The views of a scene show one set of named points, each view turned or mirrored, and shifted as a whole, with a little noise and some points left out.

Scene 1
View 1
k_736: [ 19   9  -5 -16 -18 -14 -27  -2  44 -34  20 -17  10 -31  24  16   7  20
  20 -18  12  20   9   1  -1   4]
k_270: [ -3   0  13  11 -27  -7  -4  -7  44 -26  30   7  12 -10  28  20   2  -4
  10   3  -6   1  10  -7  -2 -13]
k_277: [-16   9  21  28 -13  -7 -15  -8  25  -3  34   3  29  21  31  39  11 -21
  30  21 -10   2   9   0  14  11]
k_145: [-38  -6  14   7 -27  -6  -3 -20  57  -5  23  15 -14   5  24  13   5  19
  12 -23 -32 -13   0  10 -23 -22]
k_309: [-19   3   2  -8 -13  -9 -22 -14  52  -8  16  -1  -5  -1  22  19  16  22
  25 -28 -19   3   1  14 -14  -3]
k_948: [ 14   7 -25 -18 -16  31  10  12  14 -25   5   8  12 -19  33  -3 -10   6
  -9 -26   2  -3  20 -40   3 -12]
k_484: [-33  -7  38  15 -54 -30  -5 -19  64 -15  44  16 -15 -20  29  17  -9  31
   8  -8 -13 -14   7  15 -15 -20]
k_247: [  0  -3  25   3 -47 -31 -14 -10  57 -36  39  -1   0 -37  28  16 -10  24
   7  -4   8   4  13   4  -4 -12]
k_19: [ 38   7 -14   1  -3   9 -11   9  23 -42  15  -9  37 -19  29  21   7 -24
   8  11  14  24  17 -27  16   1]
k_478: [-10  -1  30  22 -38 -15  -1  -9  45 -23  42  14  10 -12  32  22  -8   0
   7  13  -7  -5  14  -3   2 -14]
k_659: [ -8  13  -3  -4 -13   6 -16   1  21  -4  23  -1  16   2  32  19   0   9
  20 -13  -3   0  11  -9   5  10]
k_328: [  2   5  21  17 -38  -5   2   3  24 -24  41  12  22 -16  37  18 -18  -6
   3  15   7  -8  21 -20  16  -5]
k_703: [  6   5 -22   7  11  33   4  -1  25 -17  -6   6  23  21  23  17  22 -30
  11  -8 -25  10   5 -22   2  -9]
k_696: [-30   2   8  -4 -33   5  -1  -7  34  -1  24  15  -7  -5  34   6  -9  26
   5 -25 -15 -20  14  -9  -7  -9]
k_742: [  3  -4  17  -5 -33 -41 -29 -16  71 -41  34 -10  -3 -39  19  18   9  28
  17 -13   4  19   2  22 -17 -12]
k_707: [-22  12  10  26   2   5 -15  -7  21   8  24   4  30  40  30  42  23 -28
  39  14 -24   2   3   2  12  13]
k_916: [-41  30  20 -11 -34 -18 -39  -8  16  28  44  -6   4   1  42  27  -6  51
  40 -22   4 -19  10  19   9  39]
k_618: [ 13  16 -13  -2   0  12 -18   5  14 -14  14  -8  35   4  30  26  14 -14
  24   2   3  13  12 -17  16  16]
k_508: [-22  -4   8  10 -31   6  11  -9  44 -12  21  21  -6  -2  29   9  -3   9
  -2 -15 -25 -13  10 -10 -10 -22]
k_461: [ 22   8  -4  -1 -12  -8 -19  -1  37 -34  23 -11  25 -19  28  24   9  -4
  20   2   9  18  11  -7   8   4]
k_513: [-27  10  -3   6 -11  21   3  -6  22   8  13  17   7  20  34  16   5   2
  12 -16 -26 -15   8 -11  -2  -4]
View 2
k_618: [ -9 -19  29 -14   3 -12   3  -4  -2  32  18  10 -15 -25 -19  25   1  50
  17   0   2  10 -56  10 -11   3]
k_270: [ 11  -4  35 -14  -7  -2  16  -5  -3  14   6  37 -22  -3  -6  -5  -7  42
  16   7  32 -11 -21  13   2 -11]
k_277: [ -7  13  36   0   0  -1 -22 -27  -8  13  25  19 -12  -2   8  13   8  54
  25   3  29  -4 -59  12   1 -20]
k_328: [  0  11  55 -12  -1  -6  -2   4   4   5  -3  29 -28  -7 -25  12  -7  31
  34   4  42  -9 -28  12  19  -4]
k_736: [ -1 -41  22  -1 -16  11  34   8   6  30   8  24 -31 -15 -20  -1 -13  41
  14   3   8 -15 -19 -13  -1   2]
k_696: [ 25  16  12 -17   3 -17   1  15 -16   9   8  26 -20   1  -9  -9  -9  35
  11  15   5 -15   6  -5  14 -29]
k_707: [ -2  14  24  -9   6 -11 -26 -35 -16  22  33  11  -4  -6  19  11  16  63
  11   5  15   7 -68  15 -15 -26]
k_948: [ 25  -9  25 -41  11 -39  24  35  -3  27  -8  21 -24 -25 -42  18 -16  29
  13   8   1   8  -6  18  -1   5]
k_916: [-15   7   1  23  -4  13 -37  10 -22   7  29  -4 -29  -6 -11   4  -7  40
  25  10 -22 -33 -18 -48  27 -43]
k_703: [ 20  -7  18 -40  10 -36  16  -6 -10  33  16  20  -6 -20  -2  14   2  56
   1   8   6  22 -44  35 -29  -3]
k_247: [  4 -20  40   5 -21  20  34  10  10   9  -5  41 -39   2 -22 -16 -22  30
  23   8  37 -33   8 -16  22  -8]
k_461: [ -7 -30  35  -7 -11   6  22  -4   7  27  11  24 -26 -17 -15   8  -8  46
  16   2  18  -5 -41   5  -5   4]
k_508: [ 31  18  19 -25   4 -19  10   5 -11   8   4  36 -17   4  -3 -14  -9  39
  11  16  25 -13   5  12   6 -29]
k_513: [ 23  19  10 -27  13 -29 -12   1 -19  16  18  17 -11  -4   2   1  -3  47
   7  15   2   1 -20  11  -4 -29]
k_145: [ 30  17   0 -13  -3  -5   6  -6 -19  10  16  39 -16  12  16 -26  -6  48
   1  20  18 -20   7   1   0 -39]
k_659: [ 11   7  13 -16   7 -16  -8   6 -15  19  15  14 -18 -10 -12   9  -4  41
  13  10  -1  -6 -22  -2   3 -25]
k_478: [ 10  12  44  -7  -7   5   4 -12  -2   3   2  40 -23   7  -5  -7  -8  40
  26   8  45 -19 -17   9  14 -17]
View 3
k_247: [ 39 -16  -8  37  -7 -19  -3   8 -40   6  -7  -2 -14  34   5   4   8  17
  20 -25 -14  -1   5  31 -19 -42]
k_508: [ -3   3 -15  17 -29 -12 -13  -4 -12  -1  -5  20  -5  10   6  15  22   3
   3   3 -25  12  -3  15   7 -50]
k_707: [  4   5  14  -6  20 -24   3  38 -26 -11   8  19  18  21  39   8  20  -9
 -49  11 -16   9  -8   8  60 -43]
k_478: [ 10   3  -6  35  -8 -17  -6   9 -52   4  -5   0   1  22  23  10  14   2
   1  -6 -15   3   6  22   5 -44]
k_19: [ 55 -27  17   6  -3  -5  19  11 -76   1 -22  12  -8  76   5  -8  22  -8
 -24  -2 -15 -20 -33 -22  41 -55]
k_736: [ 57 -31   8   6  -7 -13   6  17 -25  -1 -12  15 -15  53  -9  -4   8  16
   0 -27 -15  -2 -13  10   6 -45]
k_145: [ -2   1 -19   4 -18 -19 -16   9  10  -8   2  19  -1  -1  11  13  18   6
   2  -9 -26  16   5  32  -4 -42]
k_742: [ 52 -26 -13  10   2 -19   1  22 -21  -8  -5   0  -8  39   4  -1   6  14
  13 -38 -13  -4   2  39 -35 -35]
k_484: [  5   4 -18  39  -8 -23 -15  13 -15   4   5  -1  -5   2  18  15   5  19
  21 -22 -16  13  24  47 -24 -33]
k_270: [ 18  -6  -4  20 -10 -14  -2   8 -41  -1  -8   9  -2  31  13   9  17  -1
  -5  -5 -18   1  -5  13   9 -48]
k_277: [  4   4  16  12  13 -22  -1  28 -41   0   5  15  12  24  35   7  17  -4
 -36  11 -14   8  -5   5  60 -47]
k_659: [ 27 -12  17  12  -7 -16  -8  17 -15   6   1  25 -11  30  -2   3  12  12
 -11  -4 -18  11  -9   4  40 -51]
k_309: [ 27 -16  -3 -11  -5 -19  -6  22  13 -11   0  24  -4  19   3   4  11  10
  -9 -19 -21  13  -4  24   5 -41]
k_513: [ -4   2   4   3 -19 -15 -14  10   1  -1   2  31  -1   8   8  14  22   2
 -19  11 -23  18  -8   3  44 -51]
k_916: [ 30  -9  43  29  17 -33 -24  40  17  15  26  23 -13   9   0   4 -14  44
   0 -22  -9  32  25  32  48 -40]
k_703: [  9  -7  -3 -22 -20  -6   4   6 -20 -13 -17  33  -2  34   8   7  34 -19
 -36  15 -27   3 -35 -19  48 -57]
k_328: [  5   6   9  46 -18 -12  -8   1 -66  17  -6   4  -5  28  17  10  19   6
  -3  10 -14   1  -1   3  37 -55]
View 4
k_247: [ 18  -2 -12 -11   7  -6 -21  -6  29  10  -3  17  14  30  38  21  23  -6
  20 -40  31  -5  -7 -10  -8 -28]
k_703: [-17  50 -20 -12  34 -14 -31 -19 -23 -41  16  14   5  28  39  13 -11  29
 -30  12  36 -37  17   3  -8  23]
k_478: [ 15   6 -17 -13  27   2 -25 -13  20 -11   2  16  15  24  40  25   3  22
  14 -41  52   1   9  -7   9 -16]
k_19: [ 22   1 -41 -35  19  -2 -24  -8 -15 -44  -9  16   3  55  28  21  22  17
 -23  -3  46 -63  -3 -11 -40  13]
k_618: [  5  22 -25 -32   5   1 -27 -21 -18 -43  -6  18  -1  22  36   8  21  21
 -30   3  43 -39  12 -10 -12  24]
k_328: [ 14  -5 -35 -25  29   6 -22  -7   8 -18 -15  26  21  29  28  27   6  20
  11 -21  61 -15  12 -17  11  -6]
k_707: [ 10  31  -7 -29  13  14 -33 -38  -2 -69  20   1  -8   4  48  10  13  58
 -32 -34  66 -12  21   3   8  27]
k_270: [  8  17 -15 -12  24  -4 -28 -11  11 -13   5  15  13  27  38  23   7  16
   4 -25  40 -13   7  -5  -2  -7]
k_484: [  8  10   5   0  11  -3 -25 -13  40  22   6  15  19   5  43  19   8   4
  29 -49  34  29   8  -4  21 -32]
k_309: [ -9  38  14  -5  -8 -14 -31 -24   8  -2  13  11  -1   4  44   1  19   3
 -10 -17  15  -3   7   1  -1  -2]
k_742: [ 20   9   5  -9 -10  -9 -22 -15  31  10   9   6   4  26  45  14  36 -11
   8 -47  12  -8 -16  -2 -25 -29]
k_145: [-16  42  10   5  15 -12 -30 -22  19   7  18  12  11   1  47  11  -2  11
   9 -27  25  18  18   4  20 -14]
k_916: [  0   8   5 -27 -42  15 -27 -33   9  -5 -27  27   1 -35  35 -10  46  -1
  -5 -17  43  26  24 -20  39   4]
k_659: [ -4  24 -14 -20   2  -4 -26 -19  -7 -18 -10  20   5   5  34   8  17  11
 -11  -3  38 -15  15 -10   9   9]
k_508: [ -8  26  -5   2  28 -12 -26  -9  18   6   8  21  21  18  41  19  -8   9
  17 -24  34   9  15  -2  17 -18]
k_736: [ 11  12 -12 -20  -9 -10 -25 -12   5  -5  -9  17   6  28  36   7  36 -10
  -7 -11  19 -31  -7  -9 -29  -8]
k_461: [ 14   9 -21 -24   5  -5 -25 -14  -2 -22  -3  14   3  33  36  13  26   9
 -14 -15  36 -38  -2  -8 -25   0]
k_948: [-21  29 -36 -13  29 -20 -26  -1 -24   0 -18  37  21  34  21  17  -3  -8
  -6  31  27 -38  17 -17  -2   6]
k_277: [ 15  20 -12 -27  12  14 -31 -30   4 -48   7   9   0   7  43  14  11  42
 -15 -34  62  -6  19  -3  11  14]
k_696: [-15  31  -6  -5  11 -10 -27 -13   6   8  -4  29  18   1  33  11   1   3
   5  -5  29  10  21  -8  26  -9]

Which points are out of place in each view (at most two, in the order of its rows)? Write - if all are in place.
view 1 => k_19
view 2 => k_247, k_659
view 3 => k_277, k_328
view 4 => k_707, k_508
